Points on a hilly landscape, in no order, each with its height.
A ball rolls from a point to the lowest of its 2 nearest points, and stops where none of them is lower. Distance is the straight distance between rows; heights are no part of it.
J_947 h=26.8: -4.16; 3.06; -3.21; 1.20; 1.14; 1.53; 3.93; 1.98; -1.11; -3.86; -2.85; -1.99; -0.14; -0.99; 1.74; 1.79; -2.68; -0.10; 0.82; 0.48; 0.32; 1.37; 0.34; 0.38; -0.91
J_250 h=47.0: 1.39; -3.55; 3.89; -1.73; 1.42; 6.16; -1.91; 2.47; 4.45; 1.91; 1.53; 0.40; 2.19; -4.38; -2.25; -0.14; 2.81; -1.62; -0.56; -0.94; 2.03; 0.58; 0.33; 0.88; -1.94
J_309 h=26.2: -0.28; -1.41; -0.78; 1.41; -2.04; -2.50; 2.32; -4.13; -3.01; -0.79; -1.29; 0.73; -2.52; 5.61; 2.20; -1.98; 1.27; 2.18; -1.96; -2.96; 1.57; -1.89; -3.09; -1.52; -1.30
J_744 h=35.6: -3.24; 2.28; -2.18; 1.08; -0.99; 3.89; 3.73; 2.20; 0.16; -2.84; -2.18; -1.35; 1.62; -2.27; 1.27; 0.34; 0.00; -1.18; -0.43; 0.17; 0.30; 0.43; 0.42; -0.24; -0.68
J_78 h=4.2: -4.34; 1.12; -2.92; 0.05; 3.53; -1.14; 1.98; -1.45; -0.30; -4.81; -1.37; -1.93; -1.05; -0.17; 0.13; 3.47; -4.75; 0.79; 2.36; -0.38; 0.47; 2.18; -1.93; -0.02; -1.20
J_988 h=36.1: -3.89; -0.33; -1.18; 0.21; 0.45; 1.06; 1.37; -3.46; -1.73; -0.91; -1.19; -1.63; -2.45; 2.45; 0.19; 1.83; -1.42; 0.92; -1.29; -1.47; 1.25; -0.72; -3.41; -0.73; 0.40
J_949 h=43.6: -1.14; -0.87; 0.90; -0.61; -0.45; -1.62; -0.54; -3.35; -1.21; 3.85; 2.50; -1.08; -1.66; 2.17; -1.10; 0.78; -0.86; 0.51; -1.69; -0.95; -0.51; 0.93; -2.01; -0.43; 1.63
J_128 h=52.8: -5.49; -0.33; 0.04; -1.05; 4.32; 4.95; 1.21; -0.03; 0.90; -1.74; -1.76; -1.47; -2.59; -2.28; -0.73; 3.99; -2.76; -0.37; -0.53; -0.99; 3.35; 1.85; -2.12; 1.20; -2.88
J_874 h=15.0: 4.25; -2.67; 0.64; -1.82; 1.39; 2.47; -3.82; 4.54; -0.77; 1.55; -3.05; -0.53; 2.28; -1.09; -0.29; 0.89; 0.61; 0.09; 1.66; 1.63; -2.67; -2.67; 3.92; 2.68; -0.74
J_446 h=50.4: -3.61; 0.48; 2.05; -1.15; 1.34; 5.92; 1.09; 2.23; 1.74; 1.63; -0.16; -0.19; -1.69; -2.45; -1.11; 1.94; 0.57; -1.36; -2.65; -0.35; 3.00; 2.80; -0.90; 1.84; -2.29
J_902 h=46.2: 1.72; -0.83; 1.02; -0.22; -0.70; -0.31; -2.82; -0.32; 1.14; 1.25; 0.42; 0.85; -0.52; -0.60; -1.35; -0.24; 3.01; 0.39; -0.86; -1.71; 2.28; 0.42; 0.48; 0.70; -0.58
J_343 h=56.1: -0.51; 0.89; -2.91; -0.79; 1.74; -3.22; -1.59; -3.62; -0.35; -2.65; -0.07; 1.54; -3.01; 1.37; -2.35; -1.05; 0.95; 2.73; 0.93; -3.88; 3.19; 2.51; -0.97; 2.20; -3.02
J_803 h=31.3: -2.01; 0.05; -1.16; 1.70; -0.53; -1.83; 2.42; -2.96; -3.22; -0.82; -1.83; 0.51; -2.74; 4.58; 1.09; 0.01; -0.58; 2.65; -0.20; -1.90; 0.40; -1.16; -2.35; -1.00; 0.21
J_56 h=45.9: -2.77; -0.80; 1.25; -0.38; -1.62; 0.79; -0.03; -2.46; -1.46; 4.33; 0.00; -1.25; -2.96; 2.55; -0.12; 1.56; 0.94; -0.02; -4.49; -1.06; 1.13; -0.37; -2.01; -0.40; 1.02
J_275 h=29.5: 2.06; 2.64; -0.16; 2.42; -3.13; -3.23; 1.59; 1.33; -0.24; -0.08; 2.21; 2.11; 2.25; -0.11; 0.17; -3.45; 1.29; -1.16; 0.83; 1.20; -0.86; -0.32; 2.49; -0.97; 1.91
J_416 h=40.5: 3.49; -1.08; -0.33; -1.75; 2.26; -4.64; -4.53; -1.53; 2.04; -0.38; 3.17; 1.39; -0.28; -0.63; -3.66; -1.04; 0.82; 1.19; 4.03; -1.57; -0.13; 1.65; 1.05; 1.39; 0.07
J_46 h=29.8: 0.65; 1.36; -2.09; -0.16; 1.29; -2.36; -0.41; 4.68; -2.62; -2.39; -4.08; -0.70; 0.21; 0.99; 1.20; 0.80; -2.54; 2.36; 3.84; 1.43; -1.89; 0.24; 3.98; 2.88; -1.43
J_965 h=41.1: -1.68; -2.56; 3.47; -1.45; 0.54; 7.30; 0.36; 0.95; 4.26; 1.91; 1.58; -0.63; 1.49; -3.37; -1.73; 0.72; 2.12; -2.27; -2.86; -0.78; 2.07; 0.61; -1.49; -0.60; -1.30
J_552 h=35.7: 2.17; 2.06; -1.59; 1.92; -2.85; -0.50; 2.32; 3.52; -0.66; -2.40; 0.44; 1.33; 4.06; -1.57; 1.41; -3.63; 0.60; -1.32; 1.22; 2.00; -2.57; -1.73; 3.48; -0.96; 1.36
J_366 h=49.7: -5.00; -1.04; -1.12; -1.11; 4.85; 4.84; 2.25; 1.57; 0.18; -3.53; -3.01; -2.03; -0.80; -2.33; 0.18; 3.87; -3.97; -0.63; 1.67; -0.17; 1.94; 2.32; -0.70; 1.36; -3.63
J_657 h=55.4: 3.07; -3.31; 2.99; 0.34; -2.09; 3.97; -3.07; 3.56; 0.75; 3.60; -1.79; 0.31; 1.98; -1.32; 0.59; 0.73; 3.09; -1.86; -1.39; 1.27; 0.47; -2.94; 2.42; 0.17; 0.37
J_587 h=19.6: 1.35; -1.07; 0.53; 1.50; -2.69; -3.10; 0.16; -2.91; -1.75; 1.04; -0.18; 1.27; -1.49; 4.40; 0.83; -2.17; 2.35; 1.34; -3.00; -1.89; 1.84; -1.65; -1.23; -1.45; -0.94
J_679 h=51.6: 2.82; -3.65; 2.45; -2.03; 1.07; 5.33; -2.46; 4.01; 3.65; 2.30; 1.43; -0.40; 4.11; -4.27; -1.92; -0.83; 2.13; -2.06; 0.21; 0.10; -0.33; -0.81; 2.51; 0.32; -0.78
J_336 h=37.5: 0.91; -0.88; -0.90; -3.42; 3.03; -2.70; -3.56; 3.65; -0.17; -1.15; -1.21; -0.44; -0.21; -1.31; -0.42; 2.07; -2.14; 0.64; 4.03; 0.88; -1.03; 3.49; 2.99; 2.80; -1.86
J_887 h=19.7: 2.83; -2.32; 1.79; 2.21; -1.27; -2.96; 1.48; -2.68; -2.42; -0.44; 0.69; 1.90; 0.09; 3.75; 1.89; -1.99; -0.09; 1.55; 0.92; -0.07; -1.01; -3.29; -1.30; -3.08; 2.89
J_20 h=50.5: 3.89; -0.55; 0.87; 0.49; -1.63; -0.16; -3.51; 1.57; 1.70; 0.32; -2.33; 2.85; 0.52; -0.91; -0.18; -1.43; 4.69; -0.93; -0.97; -0.78; 2.79; -0.97; 1.92; 1.38; -2.43
J_178 h=14.5: 1.54; -1.01; 0.33; 1.99; 1.58; -2.73; -1.47; -0.27; -3.60; -0.71; -5.89; 0.24; -2.71; 3.32; 1.62; 1.90; -1.11; 3.27; 4.05; -1.32; -0.40; -2.63; -0.28; 0.55; -0.01
J_143 h=37.9: 1.96; 2.20; -2.15; 1.95; -1.03; -1.23; 1.32; 4.15; -3.61; -3.08; -4.59; 0.39; 1.80; 1.49; 2.55; -1.19; -0.66; 1.66; 2.98; 1.94; -2.77; -2.31; 3.91; 1.41; -0.46
J_131 h=41.4: -1.20; -0.80; -0.88; -3.56; 4.05; 0.60; -1.26; 4.75; -0.37; -0.76; -2.10; -1.49; -0.42; -1.89; 0.27; 2.84; -3.55; 0.07; 2.43; 0.79; -0.21; 4.05; 1.87; 2.81; -2.40
J_224 h=51.8: 1.91; -1.36; 2.57; 1.04; -2.85; 1.01; -2.67; 2.11; -0.08; 4.47; -1.49; 1.08; 0.63; 0.12; 0.48; 0.78; 2.96; -1.12; -2.67; 0.77; 1.67; -1.70; 2.36; 0.08; 1.01
J_928 h=29.3: -5.11; 4.10; -2.66; -0.74; -0.25; 1.36; 2.77; -5.44; 1.68; -1.11; 4.22; -0.35; -1.09; 0.35; 0.04; -1.57; -0.06; -1.35; -5.12; -0.65; 0.04; 2.05; -4.16; 0.51; -2.34
J_634 h=54.5: -0.84; 0.80; -2.84; 0.70; 1.16; -2.52; 0.63; -3.77; -1.06; -4.07; 0.63; 0.71; -1.27; 2.00; -0.93; -0.89; -0.14; 2.44; 1.25; -3.07; 1.49; 1.22; -2.15; 0.19; -1.30
J_672 h=16.7: -6.10; 1.88; -2.97; 0.51; 1.61; 2.47; 4.15; -1.20; -0.50; -4.90; -2.16; -2.11; -1.05; -0.90; 0.98; 2.19; -4.23; -0.41; 0.64; 0.36; 1.08; 0.68; -2.46; -1.52; -0.69
J_27 h=15.1: 0.98; -2.80; 1.99; -2.06; 1.41; 2.69; -2.28; 0.29; 3.13; 2.28; 2.48; -1.78; 1.50; -3.24; -2.54; 1.30; 0.00; -1.51; 0.27; -0.32; -0.68; 0.53; -0.29; -0.86; 1.73
J_18 h=36.3: -5.24; 3.84; -2.63; 0.08; 0.11; 1.72; 4.68; -4.14; 0.45; -2.61; 2.09; -1.78; -0.61; 0.30; 1.30; 0.63; -3.65; -0.54; -2.13; 1.12; -1.61; 0.67; -4.37; -1.93; 0.46
J_517 h=23.9: 0.07; -4.77; 2.98; -2.04; 1.37; 4.89; -2.30; -1.99; 2.43; 1.72; 1.28; -2.16; 0.76; -0.91; -1.88; 2.39; 0.14; -0.74; -1.21; -1.37; 0.70; -1.06; -2.77; -1.47; 1.70
J_286 h=21.4: -2.31; 2.36; -1.53; -0.04; 2.13; -3.64; 3.79; -6.31; -1.54; -0.83; 5.45; -0.72; -0.66; 3.69; 1.06; -1.97; -3.52; 1.20; -0.06; -0.22; -3.27; 1.52; -4.12; -0.37; 0.40
J_536 h=65.7: 0.81; 1.20; 0.80; 1.03; -5.20; 1.00; 2.94; 0.29; 2.07; 1.58; 3.69; 0.44; 2.82; -2.14; 0.73; -2.79; 1.56; -3.49; -4.84; 2.29; -0.04; -1.00; -0.12; -3.06; 2.03
J_671 h=23.4: 0.09; 2.45; 0.42; 2.51; -4.03; -2.84; 3.39; -0.96; -0.78; 0.90; 2.26; 1.30; 0.77; 0.43; 1.05; -2.68; 0.58; -0.90; -2.81; 1.25; -0.55; 0.11; -0.22; -2.08; 1.80
J_541 h=0.5: 0.04; -0.13; -0.24; 0.80; 0.92; -0.46; -1.95; 1.33; -3.65; 1.11; -6.89; -0.11; -3.23; 1.92; 1.81; 2.89; -0.63; 2.32; 1.61; -0.81; 1.12; -0.45; 0.70; 1.93; -0.98
J_696 h=57.3: -1.34; 2.51; -2.10; -1.24; 0.59; -4.14; -0.56; -2.53; -0.49; 0.65; 0.83; 1.44; -4.44; 1.83; -1.97; -1.15; 1.19; 1.91; -0.64; -2.54; 2.58; 3.47; -0.24; 2.44; -2.06
J_758 h=51.9: 1.81; -2.60; 0.29; 0.97; -3.67; 4.81; 1.36; 2.57; 0.01; -1.95; -3.15; -0.10; 3.51; -1.48; 3.03; -1.29; 1.31; -1.96; -0.51; 1.82; -0.67; -4.27; 1.13; -2.77; 1.85
J_153 h=41.7: 0.03; 1.41; 0.58; 0.45; -0.17; -3.28; 0.41; -1.78; -0.81; 1.82; 2.69; -0.39; -0.22; 1.15; -0.88; -0.15; -1.17; 0.72; 0.52; 0.59; -2.10; 0.77; -0.24; -0.81; 2.30
J_418 h=37.6: 3.23; 0.24; 0.63; 0.05; 0.24; -5.43; -2.07; 0.15; 0.73; 1.45; 3.24; 1.99; 0.47; 0.23; -2.34; -2.02; 1.07; 0.70; 3.37; 0.14; -1.02; 0.04; 2.46; 0.59; 1.78
J_403 h=26.5: 3.95; -1.55; -0.01; 0.66; 3.49; -4.94; -1.66; -0.24; -0.84; -2.99; 0.13; 1.38; 0.07; 1.72; -0.24; -0.22; -1.67; 2.58; 6.99; -0.29; -3.04; -2.32; 0.63; -0.06; 1.71
J_661 h=25.5: -3.13; 2.43; -2.44; -0.14; -1.12; -1.29; 1.75; -3.90; 1.09; -1.08; 3.43; 0.37; -1.21; 1.35; -0.41; -2.50; 2.20; -0.52; -4.40; -2.17; 1.90; 2.20; -2.65; 0.70; -2.33
J_486 h=8.0: 0.40; 2.01; 1.40; -0.56; -1.82; -2.86; -1.49; 2.66; 0.02; 5.30; 1.98; -0.60; -0.31; -1.06; -0.45; 0.37; -0.69; -1.03; -0.31; 2.54; -1.35; 2.59; 2.92; 1.11; 2.10
J_854 h=58.3: -0.15; 3.45; -0.85; 0.52; -1.55; -5.07; 0.37; -2.11; -0.05; 1.37; 1.90; 2.17; -2.09; 1.51; -1.84; -2.81; 1.93; 0.90; -1.38; -0.99; 1.73; 3.03; 0.82; 1.12; -0.89
J_579 h=39.8: -3.77; 0.93; -1.20; 0.47; -0.97; 1.67; 3.63; -3.62; -1.28; -1.64; 0.44; -1.63; -1.17; 1.95; 0.95; 0.75; -1.88; -0.17; -1.76; 0.19; -0.92; -0.89; -3.82; -2.20; 1.91
J_562 h=14.9: 0.48; 1.18; 0.42; -1.40; -0.58; -0.85; -1.58; 4.74; -0.51; 3.65; -0.30; -1.16; 0.75; -1.54; 0.14; 0.81; -1.15; -1.01; 0.38; 2.85; -2.14; 2.34; 4.48; 2.32; 0.77
J_388 h=54.1: 3.41; 1.28; -1.47; 0.36; -1.76; -2.54; -2.37; 0.83; 2.19; -1.51; -0.42; 3.49; 0.62; -1.32; -0.85; -3.51; 4.93; -0.55; 0.19; -0.87; 2.69; 0.41; 3.17; 1.23; -2.55
J_842 h=9.9: 1.61; -1.90; 0.96; 1.26; -3.10; -2.86; 2.56; -3.51; -1.97; -0.11; 2.85; 1.01; 0.28; 4.27; 2.16; -3.69; 1.01; 0.42; -2.78; -0.53; 0.08; -1.64; -2.10; -2.72; 1.00
J_619 h=31.5: 1.38; -2.58; 1.09; 1.04; 0.33; 0.43; -1.67; -0.92; -1.60; -0.01; -2.54; -0.72; 0.04; 1.52; 0.71; 1.80; -0.58; 1.54; 2.55; -0.43; -0.89; -3.63; -1.22; -1.86; 2.55
J_601 h=41.9: 2.43; 0.45; -1.63; 1.45; -2.27; 1.10; 1.89; 4.11; -2.23; -2.76; -2.30; 0.61; 3.52; -0.39; 2.25; -1.71; -0.11; 0.12; 1.98; 2.13; -3.19; -3.43; 2.96; -0.70; 1.22
J_923 h=38.1: 2.30; -2.59; 0.13; 0.33; 1.82; 1.94; -2.36; 0.03; -0.84; -2.37; -4.75; -0.36; 0.55; -0.03; 0.98; 2.07; -0.50; 1.19; 3.59; -0.42; -0.74; -3.81; -0.40; -0.01; 0.00
J_623 h=0.6: 0.31; -0.25; 2.56; -2.12; 0.10; -1.86; -3.25; -0.18; 1.13; 6.72; 3.09; -0.90; -1.62; -1.06; -2.32; 1.60; -0.78; -0.92; -0.88; 1.14; -0.79; 2.76; 0.72; 0.64; 2.45
J_28 h=12.4: -3.78; 1.62; -2.12; 0.80; 3.27; -3.42; 3.04; -2.83; -0.98; -4.13; 0.55; -1.86; -1.29; 1.62; -0.15; 2.06; -5.15; 1.77; 2.40; 0.11; -1.18; 1.58; -3.11; -1.01; -0.17
J_917 h=70.0: -2.86; 1.74; 1.56; -1.42; 0.12; 3.73; 0.84; 1.77; 1.51; 4.94; 1.15; -2.05; -1.39; -2.79; -0.01; 2.90; -1.25; -2.31; -3.47; 1.64; -0.48; 2.75; -0.28; 0.46; 0.69
J_681 h=24.6: 4.29; -2.23; -0.57; -0.69; 1.25; 1.13; -3.04; 3.76; 0.35; -0.25; -0.55; -0.40; 3.35; -1.56; -0.65; -0.46; 0.15; -0.63; 3.39; 1.49; -3.11; -3.19; 3.34; 0.63; 0.83
J_450 h=26.1: 2.52; -1.49; 2.20; 2.47; -0.47; -2.08; 0.17; 0.13; -2.76; 0.50; -1.51; 0.51; 0.11; 2.64; 1.51; 0.40; -0.91; 1.56; 2.75; 1.02; -2.33; -3.70; 0.36; -2.26; 3.56
J_837 h=57.9: 2.95; -2.60; 1.66; 1.71; -4.37; 2.12; 0.39; 1.75; 0.04; -0.19; -1.84; 0.81; 2.43; -0.24; 3.14; -1.45; 2.35; -1.89; -2.09; 1.87; 0.67; -4.61; 0.67; -3.27; 1.75
J_722 h=32.9: -6.74; 2.93; -3.01; -1.34; 1.34; 3.22; 3.60; -5.49; 1.56; -2.74; 2.79; -1.52; -1.23; 0.32; 0.45; 0.09; -3.11; -1.35; -3.75; -0.43; -0.38; 0.77; -5.43; -0.32; -1.60
J_279 h=21.9: 3.04; -1.46; 0.68; 1.85; 3.06; -3.92; -1.20; -1.01; -2.38; -2.50; -3.13; 1.07; -0.77; 3.18; 0.56; 0.65; -1.09; 3.34; 5.57; -1.02; -1.44; -3.27; -0.01; -0.42; 0.80
J_741 h=34.6: 4.62; -1.87; 1.09; 0.99; -0.13; -3.81; -2.06; -0.54; 0.94; 0.11; 4.37; 2.36; 2.33; 0.05; -1.82; -2.64; 0.62; -0.03; 3.03; 0.36; -1.93; -2.59; 0.90; -1.51; 2.83
J_747 h=30.0: 3.98; -2.72; 0.60; -0.49; 3.90; -4.38; -3.45; 2.35; 0.04; -0.66; 0.92; -0.33; 0.99; 0.80; -0.85; 1.45; -2.31; 1.72; 6.81; 1.38; -4.33; -1.84; 2.07; -0.10; 1.86
J_518 h=24.4: 2.70; -1.98; 1.44; -1.30; 1.28; 1.33; -4.07; 3.34; -1.64; 2.00; -3.81; -0.18; -0.59; -0.27; 0.48; 2.18; 0.24; 0.39; 1.48; 0.95; -0.56; -1.33; 2.83; 2.47; -0.99
J_335 h=45.6: -2.98; -0.94; -1.69; -1.51; 3.94; 1.56; 0.01; 2.73; -0.19; -2.56; -2.95; -2.32; -0.33; -2.27; 0.72; 3.85; -4.08; 0.19; 2.25; 0.18; 0.73; 2.35; 0.28; 1.52; -2.68
J_831 h=53.9: -4.08; -1.07; 2.53; -1.78; 3.55; 6.42; 0.10; 1.03; 1.33; 0.03; -0.45; 0.78; -3.18; -2.42; -1.64; 2.64; -0.44; 0.19; -0.80; -1.87; 5.05; 2.67; -2.30; 2.34; -4.79
J_64 h=22.1: -0.67; 1.97; -1.15; -0.65; 0.07; -1.39; -0.03; 4.65; -2.04; 0.79; -2.43; -1.24; 0.07; -0.36; 0.74; 1.07; -1.50; 0.63; 1.25; 1.77; -1.53; 2.25; 4.06; 2.70; -0.27
J_361 h=45.8: 1.62; -0.97; -1.59; 1.33; 0.18; 1.58; 0.04; -0.18; -0.97; -5.33; -3.80; 0.29; 1.19; -0.39; 1.73; -0.46; 0.26; 0.87; 3.09; -0.73; -0.45; -3.23; -0.86; -1.20; -0.02
J_462 h=17.0: 2.80; -1.69; 1.35; -0.76; 1.77; 1.08; -4.38; 2.48; -2.95; 1.44; -7.46; 0.37; -2.41; 0.35; 1.50; 2.74; 0.42; 1.23; 1.91; -0.25; 0.50; -2.31; 1.27; 3.61; -2.48
J_751 h=56.7: 1.78; 2.96; -1.64; -1.19; -1.40; -3.82; -2.01; 1.56; 1.47; -0.10; 1.12; 2.85; 0.16; -1.77; -1.75; -2.62; 2.77; -0.23; 2.02; 0.38; 1.28; 3.07; 4.61; 2.62; -0.98
J_406 h=58.2: -0.05; 3.15; -1.16; -0.53; -1.80; -1.62; -0.69; 1.49; 1.40; 1.01; 1.15; 1.31; -0.03; -1.92; -1.37; -1.24; 2.40; -0.83; -0.59; 0.27; 1.22; 3.49; 2.86; 1.74; -0.72
J_793 h=48.3: -0.12; -1.53; 2.20; 0.74; -2.43; 0.19; -1.32; -0.71; -1.20; 4.17; -1.38; 0.25; -1.75; 2.14; 0.12; 1.33; 2.16; 0.17; -3.53; -0.58; 1.54; -1.16; -0.33; -0.61; 0.87
J_454 h=55.2: 3.18; -3.30; 2.92; -1.93; 0.53; 3.40; -4.14; 3.69; 1.91; 4.44; 0.24; 0.11; 2.02; -2.65; -1.11; 0.49; 1.68; -1.91; -0.11; 0.84; -0.28; -0.26; 3.22; 1.66; 0.08
J_123 h=17.9: -1.39; 1.28; -1.40; 1.18; -2.79; 0.15; 1.95; -1.38; 0.32; -1.75; 0.38; 0.71; -0.90; 1.33; 0.63; -2.16; 3.23; -0.09; -4.23; -1.40; 3.20; 0.33; -1.67; -1.45; -1.79
J_522 h=46.6: -3.37; -0.36; 0.77; -1.06; 1.04; 6.17; 1.84; -0.75; 2.49; -0.34; 0.86; -1.19; -0.31; -2.00; -0.93; 1.21; 0.73; -1.46; -2.84; -0.93; 2.00; 0.86; -2.48; -0.33; -0.99
J_864 h=62.5: 1.45; -0.57; 0.96; 2.04; -6.07; 0.43; 2.18; 1.11; 0.38; 0.07; 0.47; 0.91; 2.14; -0.14; 2.32; -2.60; 2.08; -2.01; -4.25; 1.80; 1.72; -2.53; 0.27; -3.85; 2.16
J_628 h=32.5: 0.06; -5.17; 3.28; -1.53; 0.69; 7.21; -0.62; -0.49; 3.70; 0.45; -0.18; -1.40; 2.12; -1.99; -0.75; 0.93; 1.67; -1.78; -1.07; -0.40; 0.94; -1.75; -2.21; -2.28; 0.89
J_401 h=44.0: -0.86; -0.42; -0.26; 0.75; -1.80; 5.05; 2.05; 2.57; -0.38; -1.10; -2.18; -1.66; 2.56; -1.85; 1.94; 0.46; 0.39; -1.60; -0.30; 1.09; -1.36; -1.54; 1.41; -1.48; 1.17
J_779 h=18.8: -0.55; -0.52; -0.66; 1.46; -1.88; 0.60; 0.41; -1.93; -1.09; -1.09; -4.41; 0.72; -2.93; 2.88; 1.79; 0.14; 3.09; 1.33; -3.28; -2.91; 4.54; -1.77; -2.11; -0.50; -2.72
J_597 h=43.2: 1.38; -1.10; 0.42; -1.47; 1.37; -1.86; -3.50; -2.75; 1.27; 0.44; 2.59; 0.14; -0.50; -0.05; -2.79; -0.49; 0.85; 0.90; 0.67; -2.09; 0.68; 1.03; -0.99; 0.70; 0.12
J_912 h=22.8: -0.92; 2.90; 0.29; 0.83; -0.46; -3.41; 4.33; -5.21; -1.37; 1.06; 5.61; 0.04; 0.39; 2.99; 1.49; -3.23; -2.12; 0.46; -1.43; 0.99; -3.42; 1.09; -3.43; -1.18; 1.94
J_754 h=68.9: -2.06; 3.25; 1.45; -1.18; -0.56; 3.38; 1.06; 0.52; 3.56; 4.67; 3.54; -0.67; -0.25; -4.20; -1.17; 0.83; 0.20; -2.88; -4.92; 1.86; -0.41; 3.49; -0.27; 0.65; 0.05
J_323 h=39.7: 2.07; 1.28; 0.66; 0.28; 1.20; -5.07; -0.39; 0.28; 0.27; 0.35; 2.89; 0.49; 0.89; 0.49; -0.91; -0.85; -1.76; 0.57; 3.49; 1.10; -2.64; 1.06; 1.65; -0.19; 2.44
J_819 h=18.1: -1.08; 1.34; 0.64; 1.47; -3.03; -2.61; 3.17; -3.71; -1.18; 1.44; 3.69; 0.32; 0.38; 2.63; 0.95; -2.65; 0.10; -0.34; -3.71; 0.63; -1.01; -0.08; -2.37; -1.95; 1.78
J_675 h=51.5: -0.44; 0.55; -2.16; 1.19; 0.47; -0.26; 1.11; -1.80; -0.76; -4.78; -1.18; 0.51; 0.44; 0.17; 0.44; -0.19; 0.02; 1.08; 2.02; -1.81; 1.13; -0.78; -1.65; -1.10; -0.14
J_293 h=67.6: -0.65; 3.01; 0.24; 0.03; -2.64; 2.02; 1.63; 0.16; 2.62; 3.43; 3.59; -0.63; 2.00; -3.32; -0.37; -0.63; 0.66; -3.49; -4.19; 2.09; -0.95; 1.54; -0.27; -1.52; 1.34
J_47 h=30.2: 5.26; -2.75; 0.38; 0.51; 0.40; -1.16; -2.90; 2.32; 0.93; -0.02; 1.74; 1.02; 3.10; -0.94; -1.14; -1.11; 0.18; -0.73; 4.23; 1.54; -3.54; -3.76; 2.38; -0.97; 2.40
J_745 h=59.5: 0.41; 3.62; -0.58; 0.40; -3.11; -3.41; 0.19; -0.85; 1.87; 2.13; 3.32; 1.61; 0.45; -1.11; -1.92; -3.03; 2.78; -1.29; -2.62; 0.27; 1.49; 2.92; 1.34; 0.76; -0.23
J_10 h=33.3: 2.63; -1.36; -0.99; -1.45; 2.78; -3.17; -3.15; 3.13; 0.85; -1.32; 0.31; -0.83; 1.39; -0.48; -1.12; 0.68; -1.92; 1.09; 5.44; 0.99; -3.12; 0.43; 2.44; 1.36; 0.23
J_191 h=18.2: -3.43; 4.27; -2.06; 0.65; 2.53; -3.38; 4.67; -4.57; -0.52; -2.66; 3.36; -1.21; -0.70; 1.92; 0.79; -0.05; -5.51; 1.24; 0.23; 1.02; -3.08; 2.48; -3.89; -0.90; 0.48
J_222 h=7.0: -0.12; -0.49; 2.17; -2.80; 0.94; 0.82; -2.42; -1.27; 2.75; 4.19; 4.18; -0.72; -0.44; -2.42; -3.02; 1.17; -0.11; -1.32; -1.87; -0.20; 0.15; 2.94; -1.06; 0.55; 0.96
J_784 h=3.9: -2.59; 1.65; -1.34; 1.28; -1.71; 2.11; 1.91; 0.14; -0.22; -1.59; -3.26; 1.23; -2.23; 0.58; 1.05; -0.42; 3.94; 0.19; -3.93; -2.23; 4.60; 0.46; -0.61; 0.67; -3.39

For each start below, name the point where the ball stops.
J_335 | J_541
J_293 | J_78
J_406 | J_874
J_854 | J_842
J_153 | J_874
J_18 | J_784
J_416 | J_874
J_143 | J_623
J_579 | J_842
